Points on a hilly landscape, in no order, each with its height.
A ball rolls from a point to the lowest of its 4 nearest points, and stops where none of them is lower. Distance is the straight distance between rows; heights are no part of it.
sir (h 392): [152  86  50 173 153 172  81 132  82 135 167  81 137 138]
sur (h 241): [134 200 113 105 127 103 149  95 120 148  58 130 117 145]
fener (h 0): [118 124 147 108  92 132 159 147 182  95 114 118 128 110]
Todu (h 159): [122 125 147 100  89 144 172 142 153  75  90 109 130 103]
Lofe (h 67): [131 188 109 127 134  90 155 101 122 141  77 148 124 137]
Satip (h 217): [131 174 115 136 132  83 162 106 124 139  88 163 123 132]
tusus (h 228): [146 132 150 120 134  78 118 146 128 125 120 182 132 129]
Bek (h 233): [119 131  74 160 171 133  72 125 131 137 174 107 127 145]
pazog (h 520): [175  49  84 171 117 186  88 138  80 174 154  98 130 125]
suzat (h 550): [147  88 107 192 157 150  92 108 129 157 164 145 104  78]
bigar (h 462): [137 136 180  69 103 180 147 107  70 127  68 108 127 103]
sebe (h 362): [105  95 127 154 145 109 110 149 108 169 207 123 152 182]
Manib (h 488): [114 107 172 105  97 141 129 166 175 157 161 131 142 125]
pude (h 490): [ 95 132 133 139 124 112 119 143 187 157 168 120 131 148]
nuv (h 223): [128 134 142  85  97 117 136 151 156  81  79 122 143 119]
besub (h 122): [122 112 165 113  87 147 176 148 166  93 122 123 119  97]
Tis (h 363): [114  87  93 190 155 117 125 136  94 148 214 111 133 170]
riz (h 507): [126 137 153  71 114 190 145 109  72  84  70  96 133 109]
los (h 403): [150  99 102 161 168 150  61 128 107 157 178 141 120 102]
puf (h 405): [139 166 161 100  95 122 182  95 123 162  68 119 106 135]
Migi (h 277): [137 132 134 162 148  83 129 122 133 134 133 192 115 112]
zume (h 90): [128 126  86 150 175 138  52 131 127 136 170 124 125 130]
Ligu (h 327): [127 149 105 166 155  82 144 109 128 125 114 175 115 109]
Nur (h 242): [116 137 138  95  96 165 173 125 115  64  79  98 131 103]
leg (h 346): [101 115 114 164 149 114 116 132 134 168 201 116 133 169]
nili (h 342): [145 194 137  88 116 124 146  85 128 153  50 107 104 138]
neb (h 266): [145 139 158 120 123  77 146 132 122 137 105 179 131 128]
Zefa (h 7): [105 159 160 108 151 205 193  65  78  79 116 112 110 120]
petud (h 484): [123 142 124 115 142  94  82 149 174 110 129 140 135 137]
Sofu (h 420): [102 105 155 110 114 122 108 160 154 172 185 128 161 155]
val (h 269): [144 132 170  94 102  95 151 137 109 139  88 158 134 128]
gifog (h 375): [114  81 115 149 151 105  93 164  93 138 206 117 166 196]
Regug (h 369): [151  89  74 163 156 172  58 126  89 147 168 104 132 119]
goge (h 110): [118 128 159 119 112 186 201 114  97  66 118 122 111  97]
fubob (h 216): [133 127 150  72  98 121 135 144 123  89  71 121 147 118]
bibus (h 262): [117 114 162 112  91 139 154 155 187 127 138 127 128 113]
Kugiv (h 354): [140 116 103 184 168 113 121 108 137 135 147 172 103  83]
buvo (h 62): [121 122 161 112 104 178 198 126 114  68 113 120 114  93]
kov (h 307): [104 133  86 167 159 124  97 123 145 149 186 107 127 158]
sumov (h 165): [116 128 139 103  98 117 142 146 179  91  97 116 137 122]
vud (h 373): [141 137 180  80  95 126 160 121  90 142  76 131 125 122]
pupu (h 651): [118 147 105 129 155 103  75 139 174 121 149 131 131 142]
pafin (h 331): [129 111  52 179 161 155  89 124 100 133 181  86 133 147]
mal (h 612): [107 156 144  93 138 210 164  85  78  77  89 100 123 113]
raful (h 166): [148 132 153  90 113  87 117 152 130 112  96 160 144 133]
Big (h 224): [131 134 141  94 114  96 109 149 162  96  98 136 141 129]
soli (h 399): [147 119 129 148 172 108  73 132 131 138 157 176 117 113]
fina (h 556): [110 125 145 123 106 116 136 149 202 128 136 122 126 127]
Beb (h 650): [165  64  99 187 127 180  93 115 113 181 159 108 110 100]
gelad (h 348): [111 112  78 189 163 129 115 124 110 143 201  99 126 165]
kul (h 273): [132 184 133 112 113  98 167  99 123 152  68 135 117 139]
Pab (h 344): [138 154 142 123 113  81 169 118 118 144  91 163 125 137]
rupes (h 379): [ 98 137 110 151 140 112 109 132 174 157 180 114 132 160]
Devup (h 92): [143 130 149  82 105 103 120 147 131 100  81 142 146 127]

Where does a ball stop that starts at each point below?
Sofu => zume
Migi => Devup
kov => zume
pazog => zume
bigar => buvo
puf => Lofe
Pab => Lofe
Manib => fener
Beb => zume
val => Devup
